Points on a hilly landscape, in no order, each with its height.
From any point a climber takes the steepest step (rise divided by distance) to one of its 2 nearest points. It stops when none of these is higher. Distance is the straight distance between rows; heights are no part of it.
Q_826 h=328: [126 119 173  87  69  87  79 124 168  99 114 188  98 119 142 146 112 167
 154 137 101 119  76 180 128 154]
Q_461 h=122: [ 98 139 128 135  83  59 164  83 129 124 112 143 137 116 148 137 181 148
  66 151 114  99  83  88 150 179]
Q_48 h=94: [ 72 145 127 157  96 111 164  79 130 133 100 118 168 131 182 148 202 111
 107 125 148  95  98  71 153 146]
Q_110 h=332: [118 139 124 178 121  79 153  69 155 154  93 112 128 146 158 150  58 180
 108 153 139 156 132 120  98 126]
Q_441 h=289: [127 114 104 150 139 151 167 166  37 147  91 100 134 117 100 108  75 134
 147 113 131 140 188 124 175 114]
Q_488 h=391: [159  95 119  83 152 137 128 189  86 140 116 150  91  96  75 108 123  85
 123 120 123 136 128 111 121 104]
Q_905 h=202: [160 130 115 121 138 167 119 113  96 109 157 142 107 119 115 123 161 172
 139 115 111  91 142 130 191 153]
Q_898 h=187: [118 129 109 173 108 156 101  83 173  80 155 123 111 136 174 135  98 194
 168 147 126 133 130 169 162 123]
Q_315 h=327: [164 110 174  85 126 155  78 123 151 122 130 181 111 159 138 148 128 119
 175  85 125 112 145 133 177  90]
Q_252 h=354: [160  86 114 109 140  75 153 146 134 130 142 162  98 146  97 123 118  87
 108 123 146 128 152 117 138  63]
Q_534 h=305: [176  92 140  83 119 106 122 116 123 137 120 190 110 155 138 153 127 126
 136  96 128 125 177 131 181  69]
Q_672 h=207: [182 156 112 161 162 159 103  96 128 134 154 119 142 154 100  99  49 202
 116 124 105 138 160 165 108 163]
Q_85 h=240: [100 157 110 165 150 154 151 150  92 158 109  71 177 159 128  95  77 149
 131 126 133 170 177 150 116 144]
Q_237 h=902: [ 97 195 129 128 101 181 132  99 130 145 125 102 188 129 155 132 168 155
 129 133 125 108  99 121 108 212]
Q_957 h=565: [119  98 144 150 134 130 148 116 145 158  95 119 140 123 169 183 146  89
 141 117 160 153 181  65 141  50]
Q_858 h=203: [135 125 112 141 149 137 146 105 107 119 149 100 149 213 147 103 158 111
 105 114 154 105 211 129 166 116]
Q_4 h=290: [126 142 169 101 104 107  88 163 155  87 155 130 118 118 114  97 114 123
 146 159 110 136  75 199  61 178]
Q_303 h=193: [177 161 116 111 149 173 103 123 102 121 154 132 127 162  89  95  89 164
 125 112  98 114 147 172 138 190]
Q_704 h=393: [ 99 153 113 158 122 144 163 121  82 150  85  89 144  61 117 129 125 163
 118 144 109 131  98  70 118 186]
Q_486 h=104: [123 161 136 109 102 135 127 119 154 163 115 143 165  95 137 171 205 114
  81 142 117 112  69  52  89 158]
Q_507 h=183: [162 131 131 104 128 177  85 103 131  99 175 190  89 110  97 128 184 157
 119 108 108  79  98 102 183 156]
Q_56 h=442: [ 85 136 116 200 107 151 149  95 136 108 129  75 161 119 173 135 150 153
 128 154 145 127 115 124 143 144]
Q_779 h=406: [161 131 155 105 132 114 114  77 166 180 101 164 150 140 137 173  85 152
 103 131 118 145 128 100  88 122]
Q_217 h=219: [162  95 117  81 121  37 179  93  96 153 115 170  93 146  94  92  96 155
  66 117 110 128 141 127 141 136]
Q_855 h=637: [ 83 105 151  80  90  87 138 181 127 104 128 143 115 139 140 102 206  53
 107 137 128 106  84 140 137 118]
Q_118 h=320: [140 141 130 111 136 143 114 127 102 157 102 149 124  72  94 144  85 176
 123 131  90 136 111 107 101 177]
Q_263 h=478: [161 156 168 143 131 145  80 123 184 136 118 143 152 165 142 152  56 186
 152 132 113 160 126 187  82 130]
Q_995 h=482: [ 90 165 109 178 126 160 139 110 143 150 135  91 173 114 161 152 157 117
 128 133 145 128 121  81 104 127]
Q_902 h=338: [155  93 116 106 136  87 147 145 126 121 147 128  95 186 121  96 128  87
 124 113 152 121 187 182 151  58]
Q_348 h=356: [171  94  73 191 168 111 158 125  90 129 161 113  84  56  74 129  84 143
 113 170 127 130 159  96 114 124]
Q_254 h=242: [131 149 100 212 160 181 116 109 157 113 163  91 159 128 152 146 107 166
 149 149 135 135 136 150 117 134]
Q_967 h=247: [173 107 119  73 117  81 122 134 125 127 140 171  82 115  78  95  85 162
 110 130  93 134 100 176  98 151]
Q_936 h=653: [129  89 126 131 120 102 146 120 108 138 110 171  92  73 110 169 155 123
 109 119 132 123 115  53 179 104]
Q_177 h=409: [103 113 158 141 136 172 103 150 135 128 106 118 130  93 146 177 116 101
 194 105 147 152 123 113 114  92]
Q_90 h=408: [150  77  93 162 146 135 130 121 127  78 196 131  87  86 102 127 148 118
 151 158 150  94 133 125 163  98]
Q_206 h=265: [ 81 132 161 117 108  94 138 140 148 138  78 106 155 146 160 147 105 123
 139 121 132 153 120 146 100 117]
Q_629 h=566: [ 95 123 128 134 137 178 116 175 107  82 154  85 138 124 107  90 143  95
 167 128 135 128 121 165 131 149]
Q_737 h=427: [167 146 147  91 124  99 110 106 165 167 108 154 136 182 134 124  92 138
  99 125 117 143 138 145  87 135]
Q_554 h=214: [107 166 136 116 154 155 126 153  93 153  95  93 170 192 128  82  96 120
 117 113 126 152 167 172  98 164]
Q_818 h=179: [204 127 108 153 176 170 102 105 173 128 177 143 140 171 145 152 164 120
 126 126 140 113 188 105 143  83]
Q_313 h=111: [101 188 166 151 133 157  83 157 176 124 118  97 192 181 181 133 102 119
 160 114 127 156 124 180  72 131]
Q_481 h=720: [122  97 134  99 108 108 138 123  96 112 109 180  83  98 122 164 139 142
 145  89 126  99 137 114 228 112]
Q_162 h=8: [118 122 161  90 113 131 121 121 127 143  90 139 155 195 153 124  60 151
 155  91 123 152 156 176 134 112]
Q_236 h=124: [135 122 161 163 138 148  81 115 204 108 156 134 128 134 156 157 118 140
 165 136 124 142 113 147 103  91]
Q_768 h=386: [103 114  96 194 130  63 157  94 186 110 137 111 100 112 158 138 120 126
 120 172 150 134 117 135 106  95]
Q_797 h=312: [121 108  91 140 143  84 186 110 124 118 158 110 113 160 135  99 183  94
  72 158 149 101 146 112 141 125]
Q_937 h=418: [125 123 130 131 140  84 139 121 177 134 140 140 110  74 110 140 115 142
  91 171 125 150  90 116  54 128]
Q_989 h=372: [157 126  93 179 150 132 144  95 145 126 177 124 112 100 100 129 136 141
  94 158 133 125 122 112 111 146]
Q_47 h=489: [154 130 166  62 129 135  70 156 165 145 143 182 118 126 102 150 105 131
 139 120  98 138  89 142  80 139]
Q_739 h=473: [179 126 132  93 155 171 113 142  92 129 121 170  88  66  59 149 130 139
 128 108 108 119 123  86 156 148]
Q_979 h=249: [ 94 123 158  92 100 142 131 119  98 108 106 144 139 174 149 124 163 128
 143  90 122  96 150 137 218 129]
Q_405 h=156: [145 183 117 137 165 153 114 138 146 176 123 114 164 130 113 117  99 142
  72 138 112 143 114 118  51 167]
Q_49 h=201: [178 148 144  86 135 168  75 127 119 107 168 141 120 179 102  92 143 139
 160 104  94  97 143 172 160 172]
Q_500 h=414: [ 97  95 146 132  91  78 134  92 151 113 114 140 103 147 182 156 138 124
 143 116 150 119 145 147 190  73]
Q_418 h=223: [150 175 126 186 158 175 109  87 139 150 140 103 154 150 151 143  74 191
 123 131 118 146 157 139 114 162]
Q_385 h=538: [125  75  97 143 122  86 146 127 110 119 126 120  87 109 116 134  81 127
 161 147 142 139 147 145 139  87]
Q_305 h=130: [170 160 118 119 154 162 101 115 183 182 146 148 149 126 125 152 171  99
  72 141 115 133 107  64  56 138]
Q_632 h=367: [ 97 104 116 204 133  77 164  87 176 140  92 117 113 102 174 161  94 128
 138 166 151 160 125  95 103  65]
Q_68 h=468: [102  96  94 167 132  82 149 134 126 113 158  82 107 106 121  83 119 120
 131 160 144 141 129 175  99 117]
Q_244 h=222: [118 128 121 128 111 138 145 117  93 111 127 107 143 172 155 107 145 133
 150 115 132 104 172 146 180 133]
Q_805 h=264: [119 150 119 166 155 190 145 156  64 162 105  89 159 132 126 132  57 139
 159 109 129 151 190 113 126 117]
Q_682 h=88: [111 167 143 135 105 145 152  86 156 152 132 123 160 141 160 159 204 124
  82 131 123 101 101  75 133 163]
Q_675 h=407: [ 69 119 168  99  82 106 128 105 125 127  78 143 127 116 185 172 155 128
 144 101 126 129  97  96 176 114]
Q_105 h=560: [ 97 125 142 129  82 128 108 114 149  71 151 136 104  99 154 143 156 152
 157 133 112 105  77 175 166 161]
Q_146 h=520: [170 114 170  64 127 123  76 132 135 140 125 204  94  94  85 158 120 127
 142 107  96 148  97 112 132 117]
Q_374 h=246: [106 118 119 132  98 161 112 151 110  73 168 106 113 119 122 107 197 116
 173 119 126  87 106 154 197 174]
Q_119 h=486: [113 123 145 115 125 105 142  98 150 141 111 144 141 147 148 166 185  98
 103 121 144 101 135  95 159 106]
Q_787 h=480: [114 163 144 129 133 106 119 130 159 149  97 127 156 137 149 130  60 161
 118 146 113 171  97 158  51 152]
Q_746 h=178: [ 93 175 137  72 113 129 148 163 100 163  88 106 155 179 132  97 180  77
  82 116 130 110 124  97 119 160]
Q_835 h=215: [101 137 102 145 121 173 129 120  95  91 168  94 138  87 132 125 213 139
 136 126 139  86  99 108 187 173]
Q_941 h=440: [126 115  80 221 150 156 135 120 112  88 164  90 124 130 148 120  66 168
 173 157 136 144 177 158 147 104]
Q_884 h=318: [139  85  96 153 146 119 178 167  26 139 102  95 106  58  72 104  80 138
 149 131 137 144 160 121 145 116]
Q_52 h=146: [ 77 169 155 138 105 163 116 156 168 108 132  82 202 172 183 109 149 114
 159 128 124 119 105 178  80 163]
Q_749 h=564: [116 136 128 117 138 153 144 143  76 152  98 137 139 125 119 108 156 121
 114 108 130 116 147  99 163 131]
Q_26 h=474: [ 91 151  98 136 140 125 180 142  75 141 117  58 167 191 121  51 127 114
  99 127 141 123 168 152 126 159]
Q_503 h=452: [162 168 120 135 141 192 100 138 140 124 177 117 159 157 113 111 210 113
 120 120 126  88 127 106 141 148]
Q_120 h=142: [151 112  90 169 148 125 110 122 147 112 176 125 103 135 118 119  89 148
 135 144 134 140 158 166 123 120]
Q_543 h=654: [100 127 188  87  85 100 104  98 171 143  79 161 141 162 194 165  99 154
 156 111 120 148 113 136 130 122]
Q_166 h=355: [136 130 181  98 112 144  96 128 141 147  92 170 139 156 157 174 115  96
 170  90 136 135 156 114 141  96]
Q_544 h=483: [ 80 127 124 156 136 113 142 145 107 152 102  99 132  69 111 141  53 139
 142 155 124 172 100 119  57 147]
Q_965 h=243: [177 112 130 107 129 143 120 113 112  97 150 157 112 187 125 112 117 155
 163  87 122 114 182 166 194 112]
Q_251 h=188: [176 138 100 160 146 134 123  84 153 125 178 120 143 199 146 132 156 135
 122 128 139 102 209 149 161  92]
Q_443 h=366: [ 99 129 133 151 118 152 123 134 146 114 122 101 148 133 167 165 149 102
 179 114 163 140 139 125 147  92]
Q_578 h=129: [151 134 109 166 154 136  98 130 164 117 178 117 122 138 129 110  63 172
 106 147 136 143 120 198  68 125]
Q_610 h=204: [ 83 171 127  86 119 177 134 190  94 151 105  85 184 166 131  91 164  72
 131 115 126 117 117 116 101 164]
Q_788 h=25: [105 141 161  82 112 139 106 159 109 113 107 131 145 169 131 101  91 128
 177  96 101 142 134 184 139 137]
Q_155 h=283: [143 135  82 196 158 172 137 111 108 113 173  78 132 122 121 122 166 115
 136 154 145 110 167 111 160 121]
Q_359 h=118: [155 166 116 119 140 151 117 100 146 171 139 149 149 107 109 127 193 128
  60 142 113 102  95  46  95 163]
Q_74 h=330: [106 117 117 164 136 161 137 160 108 112 143  93 130 130 149 127 156  83
 167 124 163 121 174 124 182  69]
Q_993 h=810: [154  85 100 107 143 100 125 151 131  94 176 162  77  81  81 101 191  80
  90 151 142 106 103 120 118 117]
Q_795 h=160: [124 168 129  68 113 111 149 142  81 165  89 126 124 202 126  53 172 115
  58 126 120 111 137 111 132 189]
Q_421 h=436: [ 61 154 117 144 124 134 152 151  93 142  79  76 144  52 116 134 109 137
 138 130 114 156  83 110  82 164]
Q_728 h=119: [154 118  88 165 150  77 141 107 151 126 162 110 105 131 108  81  63 176
  86 169 117 143 130 188  90 136]
Q_231 h=578: [ 85 128 129 102 103 120 147 161 123 114 142 106 144 138 136  90 236  61
  89 126 146  95  91 107 133 140]
Q_635 h=364: [132 133 147 140 108  94 130  80 198 123 137 134 137 188 176 135 135 121
 123 139 147 114 148 150 124  89]
Q_935 h=568: [164 104 129  81 141  73 141 158 130 178 107 140 111 177 108 110  73 105
  91 110 131 161 174 142  96  70]
Q_468 h=434: [121  98 100 154 140 126 120 168 137  99 181  96 106  96 112 112 147  89
 131 152 152 120 126 142 128 115]
Q_403 h=110: [139 143 138 139 126 134  94  92 179 120 141 145 132 108 139 153 149 148
 129 147 120 126 110 133 116 130]
Q_181 h=375: [ 89 126 144  96  78  82 122 148 137  73 160 121 127 157 140  89 180 130
 139 143 116 101  87 187 145 179]
Q_123 h=145: [146 130 123  54 119  94 125 143 107 163 103 170 120 180  93  73 163 106
  53 119  95 117 114 110 126 155]
Q_861 h=266: [146  97 140  71 112  92 120 161  88 115 136 143  81 119  85  96  92 127
 144 113 116 142 115 178 140 122]
Q_291 h=307: [100 141  78 172 142 106 179 124 132 161 131  69 147 121 124 113 167 111
  77 159 126 114  99  83  79 161]
Q_618 h=206: [144 141 114 157 134 172 117  65 130 134 122 123 138 147 147 139  89 194
 143 124 113 130 164 125 177 145]
Q_384 h=45: [119 148 149  66 112 150 108 146 103 128 124 137 147 166 114  95 146 131
 123 103 103 119 124 156 131 168]
Q_857 h=231: [164  87 119  91 135  40 156 129 114 146 111 162  81 119  75 102  92 131
  71 126 120 148 114 142  88 133]
Q_959 h=373: [136  96  95 157 157 104 155 133 113 103 158 126  95  48  73 122 102 116
 118 170 141 139 114 111  85 118]
Q_122 h=314: [120 142 133 166 125  72 142  97 171 146 122  91 137 175 168 112  48 148
  93 147 152 162 149 167  73 111]
Q_425 h=709: [ 80  84 144 100 103  92 137 188 101  89 126 139  95 102 134 109 162  82
 131 120 144 130 108 140 160  88]
Q_87 h=291: [125 145 106 152 147 102 180  90 130 167 126 110 153 138 139 120 180 116
  54 155 135 110 121  46 106 126]
Q_548 h=260: [168 117 108  97 125  99 146  89 105 131 130 146 115 184 135 111  72 152
 133  83 128 124 181 165 170 111]
Q_563 h=65: [136 181 186  74 114 144  96 120 128 164  95 143 157 173 132 125 111 158
 123 102 100 129 117 154 109 183]
Q_879 h=428: [114 115 153  82 147 156 117 200  86 137  92 141 115  76  82 125 111  81
 158 101 126 160 113 123  98 115]
Q_738 h=333: [ 86 130 153 107  84 102 122 166 158  70 147 114 126 118 136  87 136 150
 171 145 135 124  71 201 114 165]
Q_757 h=190: [141 164 120 102 163 158 101 185 126 162 125 117 145 175  96  79  94 110
 109 117 113 153 140 157  67 142]
Q_793 h=143: [178 163 132 119 172 161  93 120 183 175 155 126 157 164 120 130 127 119
  75 145 125 140 128 123  45 139]
Q_256 h=208: [193  88  74 120 120  39 176  94  80 137 137 163  70 118  85 117  84 182
  85 121 120 108 152 117 164 110]
Q_437 h=410: [ 84 133 103 207 123 109 144  98 168 112 138  79 140 138 173 135 112 147
 137 156 151 140 137 151 117 112]
Q_125 h=154: [154 116 112 168 155 165 100 137 137  85 171 127 115 129 107 124 112 127
 179 119 145 132 162 156 150  89]
Q_952 h=450: [126 114 146  94 105 119 123 119 160 124 151 156 124 157 149 138 222 105
 106 118 123  83 110 125 165 138]
Q_456 h=303: [135 112  91 200 154 161 185 135  78  98 154  65 134 126 134 129 155 103
 151 129 172 104 201 103 180  90]
Q_485 h=519: [124 127 109 161 166 109 138 156 118 157 113  94 135  87 104 135  71 118
 116 138 134 178 148 109  57 101]
Q_649 h=170: [142 137 121 174 133 189  82 125 161  87 157 132 123 146 156 129  89 160
 197 129 127 162 152 184 143 105]
Q_587 h=261: [149 152 151 105 147 139  77 169 176 111 169 126 119 126  98 117 123 130
 109 137 105 131  69 162  59 177]
Q_830 h=278: [100 159 124 146 114 208 140 166  93 128 136  74 165  97 133 126 205  73
 160 112 140 108 101  89 149 150]
Q_477 h=163: [ 91 117 132 126 111 154 118 140  86 124 106 133 109  52 116 157 127 130
 181 118 120 138  99  97 157 138]
Q_467 h=419: [ 93  98 146 110  75  50 131 110 183  86 116 132 121 123 166 131 125 150
 134 155 120 135  81 186 113 143]
Q_270 h=721: [165 109 123 142 178 136 101 150 182 122 181 144 114 105  84 135 101  89
 122 155 144 157 122 149  60  87]
Q_483 h=147: [138 130 145  80 122  94 122 120 157 139 121 184 107 123 120 139 166 129
  79 142 100 119  76 114 103 152]
Q_63 h=598: [114  95 163  86  81  67 110 106 161 124  80 202 117 137 165 174 104 134
 137 106 135 137 114 128 140  83]
Q_250 h=363: [118 141 112 162 125 111 145  87 118 164  88 116 137  79 131 154  95 166
 107 155 128 152 122  69 100 145]
Q_697 h=134: [113 145 147 130  98  57 143  86 177 142 110 161 124 118 147 145 154 138
  73 166 123 112  71  99  98 153]
Q_436 h=155: [146 133 117 171 184 194 115 154 144 125 166 112 149 117 129 157 138  78
 156 118 157 135 156  89 108  66]
Q_722 h=128: [163 102 126 130 120 132 110 108 107 144  96 151 110 114 120 153  48 175
 180 102 113 155 159 132 150  96]
Q_681 h=313: [107 101 131  98 109  96 130 165 102 106 117 108 116 178 115 100 115  99
 144 105 135 124 154 196 155  95]
Q_67 h=563: [140 104 141 125 137 120 110 137 152 158 100 141 123 102 127 164  44 118
 156 128 126 174 133 134  70  73]
Q_33 h=871: [143  71 120  96 130 111 138 170 121  86 182 167  73 102  98 121 181  73
 114 137 138 101  98 144 181  92]
Q_613 h=236: [143 164 136  96 137 132  99 165 174 145 147 130 151 115 103 110 141 100
 102 165 109 156  58 122  22 171]
Q_960 h=350: [143 150  92 177 165 170 139 134 146 124 177  88 159 104 117 124 123 127
 106 144 121 125 106 115  71 152]
Q_669 h=371: [122 151 158 123 144 204  95 162 148 121 151 125 163 127 127 143 164  75
 170 111 131 135 101 111  74 119]
Q_791 h=294: [106 159 148 139 126 108 131 117 157 170  95 101 161 197 174 125  76 138
 115 124 128 144 146 154  92 119]
Q_375 h=529: [109 135  99 124 141 152 160 153 104 129 143 105 134 167 124  82 222  83
  87 135 146  88 135 101 166 137]
Q_104 h=296: [156 171 165 105 129 201  91 104 118 147 121 148 153 149 136 151 158 131
 169  75 118 111 122  98 173 156]
Q_151 h=343: [116 140 135  98 106  83 141  87 182 141 134 112 157 220 163 103 170 107
  82 128 139 112 153 152 115 122]
Q_22 h=329: [ 97 154 135 117  89 143 107 101 133 121  95 144 119  93 141 154 101 185
 160 122 101 130  99 141 152 158]
Q_310 h=383: [142 141 143  98 160 189 110 178  71 142 103 135 140  72  78 139  95 132
 158  99 108 153 124  93 118 144]
Q_864 h=662: [107 166 143 137 123 164 101 163 112  94 152  95 146 140 119  86 143 140
 153 131 113 125  94 184 100 198]
Q_671 h=285: [104 136 162  99  96 167 112 127  99  98 130 124 140 128 142 133 191 114
 166 107 127  89 110 114 210 170]
Q_91 h=186: [152 128 100 134 143 158 136 112  76 124 142 149 102  82  94 124 171 171
 101 143 108  86 131  86 176 179]
Q_650 h=237: [123 180 119 109 128 208 121 178 102 135 113  85 173 151 113  84 207  63
 137  99 130  95 117  94 142 152]
Q_96 h=349: [146 151 139 101 147 182  83 167  94 130 136 144 119  74  62 131  96 159
 154 116  94 134  91 135 106 180]
Q_422 h=505: [ 66 124 129 164  86 123 127 115 149  86 129 116 121  58 163 157 164 143
 160 157 136 113  68 140 143 158]
Q_452 h=96: [125 140 142 121 108  98 121  93 155 129 117 134 134 149 150 115 111 180
 116 139 125 124 116 170 128 169]
Q_974 h=275: [169  99  88 117 133  76 178 127  78 130 119 142  99 162 123 118  90 135
 122 111 133 117 198 137 168  78]
Q_180 h=456: [154 136 165  63 137 107  86 154 183 151 114 166 137 161 113 113 106 113
  94 120 122 150 101 150  53 143]
Q_990 h=542: [126 110 107 109 153  69 149 165 125 151 107 105 130 197 123  82  63 101
  92 127 121 152 164 169  92 106]
Q_673 h=465: [ 98 132 145 132 141 176 146 170  99 141 114  96 146  94 130 131 136  80
 154 117 156 160 137  96 121  95]
Q_680 h=794: [139  76 141  97 120 119 134 147  99  93 135 154  93 116 123 129 162 110
 133 111 138 112 134 136 197 100]
Q_978 h=189: [ 97 120 114 154 124 143 146 132  80 101 129 120 125  61 119 143 169 143
 138 130 127 107  98 117 185 152]
Q_9 h=511: [121 135 109 150 146 102 162 143 123 136 124  68 143 195 135  64  85 116
 111 125 148 137 162 176  91 131]
Q_771 h=387: [121 119 121 140 110  68 165  66 154 130 116 128 111 147 169 133 127 148
 114 138 147 111 149 126 156 104]
Q_167 h=141: [182 104 101 143 155 157 112 142 108 111 143 138 114 125 113 131  57 168
 179 114 132 145 183 149 161  85]
Q_282 h=109: [120 142 110 148 114  81 157 100 123 111 129 107 128 144 123  90  89 164
  91 148 115 128 131 182 108 160]
Q_707 h=469: [124 117 101 167 144 131 140 130  99  89 145  88 125 169 138  95  86 137
 168 128 147 141 187 181 156 115]
Q_692 h=610: [126 104 130 112  97 109 115 110 134  81 173 147  96 138 142 123 169 142
 141 129 130 102 113 188 187 130]
Q_141 h=370: [181  93 120  92 149  91 148 164  91 162 104 162  91 128  78 102 124  96
  75 120 124 139 160  98 132  82]
Q_517 h=82: [125 169 161 105 107 116 116  94 170 162 100 134 171 170 156 138 137 161
  98 135  94 109 104 139  94 177]
Q_769 h=523: [108 148 131 148 130 137 157 101 129 160  83 111 144 127 157 158 155 102
 116 122 139 135 147  63 137 104]
Q_329 h=612: [155 112 125 100 134 116 148 109  92 152 113 156 113 109 106 145 139 134
 109 132 123 116 147  92 156 125]
Q_58 h=557: [133  85 172  67  96  98 109 139 135 131 105 223  92 110 126 159 128 117
 128  96 115 120 115 120 159  94]
Q_202 h=394: [153 111 115 110 157 105 119 154 130 131 137 149  93  61  68 125 120 100
  97 167 120 149  92 105  64 136]
Q_214 h=326: [108 161  78 188 158 144 161 147 117 151 142  62 166 112 115  89 134 119
  91 163 122 146 124 117  61 170]
Q_53 h=137: [ 94 123 161  93 112 128 131 140  77 144  46 134 133  77 130 163 127 113
 155 105 132 150 108  99 158 114]
Q_695 h=287: [146  91 134  75 129 128 120 175 107 144 111 139 101 149 104 115  77 106
 150 103 137 144 156 168 142  96]
Q_76 h=552: [176 124 101 153 191 159 139 151 111 147 139 117 123 112  84 122  82 119
 115 144 132 154 163  90  88 106]
Q_3 h=288: [176  66 114 105 109  68 159 111 102 117 148 186  73 164 118 135 112 128
 121  92 137 105 181 142 189  47]
Q_824 h=608: [123  99 146 137 130 115 165 115 119 156  86 152 104  82 136 184 149  99
 123 124 158 150 144  36 148  61]
Q_227 h=115: [109 108 147 102  97 125 140 130 100 138  68 151 130 123 138 154  81 145
 174 103 124 161 143 114 166 100]
Q_351 h=660: [140 104 119 133  93 112 122  92 102  79 148 166  85 126 148 142 153 165
 149 114 128  99 149 140 230 124]
Q_744 h=413: [ 99 130 153  80  85  98 124 142 119 104 135 154 129 176 148 100 211 116
 101 121 121  83  95 157 171 167]
Q_881 h=388: [ 94  98 142 114  70  52 145  96 138 116 103 144 101 125 147 125  98 166
 128 140 135 125 100 171 164 124]
Q_559 h=224: [178 125 135  92 131 142 109 102 104  84 172 147 105 175 108  96 164 146
 149  90 120  89 152 161 222 155]
Q_193 h=164: [154 129 165  68 117 135  90 119 155 109 154 202 103 115 113 143 191 129
 111 116 109 100  73 109 140 157]
Q_29 h=225: [ 49 129 163 129  99 121 122 163 144  92  99  98 154 130 183 138 118 107
 184 136 140 160  94 164  97 131]
Q_615 h=277: [123 146 116 127 126  98 172 115 141 192  91 116 158 182 158 118 170  77
  59 134 144 120 153  65 116 122]
Q_926 h=491: [ 99 127 161 111 125 168 104 189  95  95 120 107 119  94  95 113 136  68
 182 106 143 140 101 146 114 135]
Q_272 h=348: [114 119 117 196 121  78 165  63 151 144 103 120 123  96 169 152  97 179
 112 162 136 146 117  68 120 111]
Q_8 h=446: [ 87  97 149 135  95  99 146 100 162 112 103 156 110  96 169 172 147 107
 142 131 139 133 112 105 158  88]
Q_371 h=390: [130 114  76 172 129 110 145 107 120 100 165 106  95  84 114 126 129 152
 124 155 125 107 134 114 163 128]
Q_516 h=358: [ 91  97 159  72  79  47 133 132 131  94 100 190 100 100 123 136 111 155
 133 136 103 124  80 171 140 146]
Q_597 h=301: [110 168 139 121 108 138 115  99 121 131  94 126 149  77 131 156  96 188
 133 128  98 136  78 104  95 203]
Q_224 h=365: [ 83 147 168 106  77 135 108  95 153 107  92 134 149 119 186 169 149 163
 161 126 129 124  90 123 153 159]
Q_79 h=504: [190 103 108 136 170 163 116 149  92 123 146 154  77  56  70 143  95 121
 152 123 130 128 152 105 146 107]
Q_583 h=522: [113 136 165 138 122 131 104 153 173 134 103 128 156 123 142 167  45 144
 161 126 110 177 112 164  66 111]
Q_55 h=171: [129 129 102 152 128 164 126  95  97 123 141 124 128  50 125 165 156 164
 131 139 109  94 105  67 166 168]
Q_677 h=262: [130 129  95 203 146 176 116  95 179 108 192  84 151 129 165 157 162 126
 145 143 151 107 148 125 115  97]
Q_573 h=173: [158 164 116 144 188 184  99 153 114 159 127 116 151 148  94 113  63 130
 120 127 109 167 139 142  51 154]
Q_982 h=490: [158 156 104 116 140 190 131 126  99 128 146 106 156 169 131 104 213 103
  96 102 138  79 166  92 192 153]
Q_157 h=331: [146 159 174 104 144 198  76 151 134 134 128 134 151 158 119 136 164  89
 155  90 130 128 123 101 133 127]
Q_944 h=503: [106  82  94 157 137 118 136 158 112  94 144  92 119 116 124  96  82 121
 163 124 143 149 146 181 134  94]
Q_712 h=168: [188 137 114 160 191 181 117 128 134 150 147 125 136 137 114 163 140 109
 132 123 152 137 190  83 133  89]
Q_731 h=760: [182 105 103 134 172 131 130 148 162 117 197 150  92 115  80 117 151  97
  99 159 140 122 125 122  96 103]
Q_604 h=609: [128  74 120 127 117  88 152 129  81 130  87 175  80  47 104 161 108 132
 154 113 128 122 132  84 180  68]
Q_925 h=342: [154  82  88 154 140 104 171 122  65 124 128 141  75  66  75 120  74 158
 126 142 113 131 150 115 147 111]
Q_790 h=108: [ 82 124 125 160 110  74 181  72 134 150  78 131 124 104 159 159 168 128
  87 138 142 114  88  57 147 148]
Q_65 h=447: [119 150 137 170 141 114 105 122 172 140 126 122 138  89 136 153  80 146
 110 172 117 156  86 144  37 146]
Q_369 h=791: [ 86 158 137 104  95 138 141 122 105 131  97  94 173 139 142 107 169 143
 117 127 124 106 106 131 146 194]
Q_562 h=140: [131 128 140 162 144 166 100 144 187 125 160 135 141 125 149 173 108  84
 170 128 155 153 145 123  94  53]
Q_336 h=384: [157 121 152 118 157 140  99 114 156 160 120 164 134 149 138 168 122 128
 145 121 124 142 152 105 110  92]
Q_358 h=528: [193  89 102 161 174 135 139 138  97 126 145 140  91 104  87 134  97 118
 134 143 138 139 185 101 131  58]
Q_890 h=597: [141 106 135  93 135  90 144 151 122 189  88 152 120 126  99 138  49 122
 121 117 121 180 155 132  69  88]
Q_143 h=415: [143 162 122 125 159 194  85 159 144 125 172 108 146 136 104  99 173  86
 128 122 127 117 115 110  81 147]
Q_103 h=515: [134 145 116 128 149 174 144 174  88 165  99 112 155 103 120 130 152  85
 115 127 150 123 142  48 123 117]
Q_316 h=324: [ 88 140 137 130 120 178 128 130 108 112 118  98 156 124 160 144 180  98
 160 101 145 110 133 105 182 128]
Q_678 h=570: [119  86 116 129 116  70 144 123 102 135 117 153  90  59 106 153  93 123
 133 136 127 157 107 116 136 100]
Q_782 h=185: [ 66 143 158 122  82 127 125 135 181 106 120 101 175 150 193 148 167 116
 161 137 140 112  84 153 112 132]
Q_696 h=774: [121 183 140 136 133 209  92 132 118 126 140  86 166 132 123 112 150 140
 151 114 114 110 104 135 109 200]
Q_190 h=459: [ 77 131 135 149  92  89 132 121 148 104 116 117 126  81 146 144 120 163
 140 161 116 142  83 149 104 145]
Q_388 h=325: [125 134 110 154 133  66 178  88 162 132 147  99 152 201 164 106 175 100
  70 146 158 105 156 118 136 105]

Call two points neighbours if one is among the 2 nearest of the other. Go from one point of each pair to the other, from neighbour to neighbour, staying as high as possible. Name the lowest point that can't be avoided.
Q_33 / Q_936 => Q_597
Q_237 / Q_936 => Q_272
Q_33 / Q_8 => Q_797
Q_76 / Q_237 => Q_310

For each start below, name the point where the climber stops.
Q_682 => Q_890
Q_236 => Q_936
Q_104 => Q_33
Q_49 => Q_543
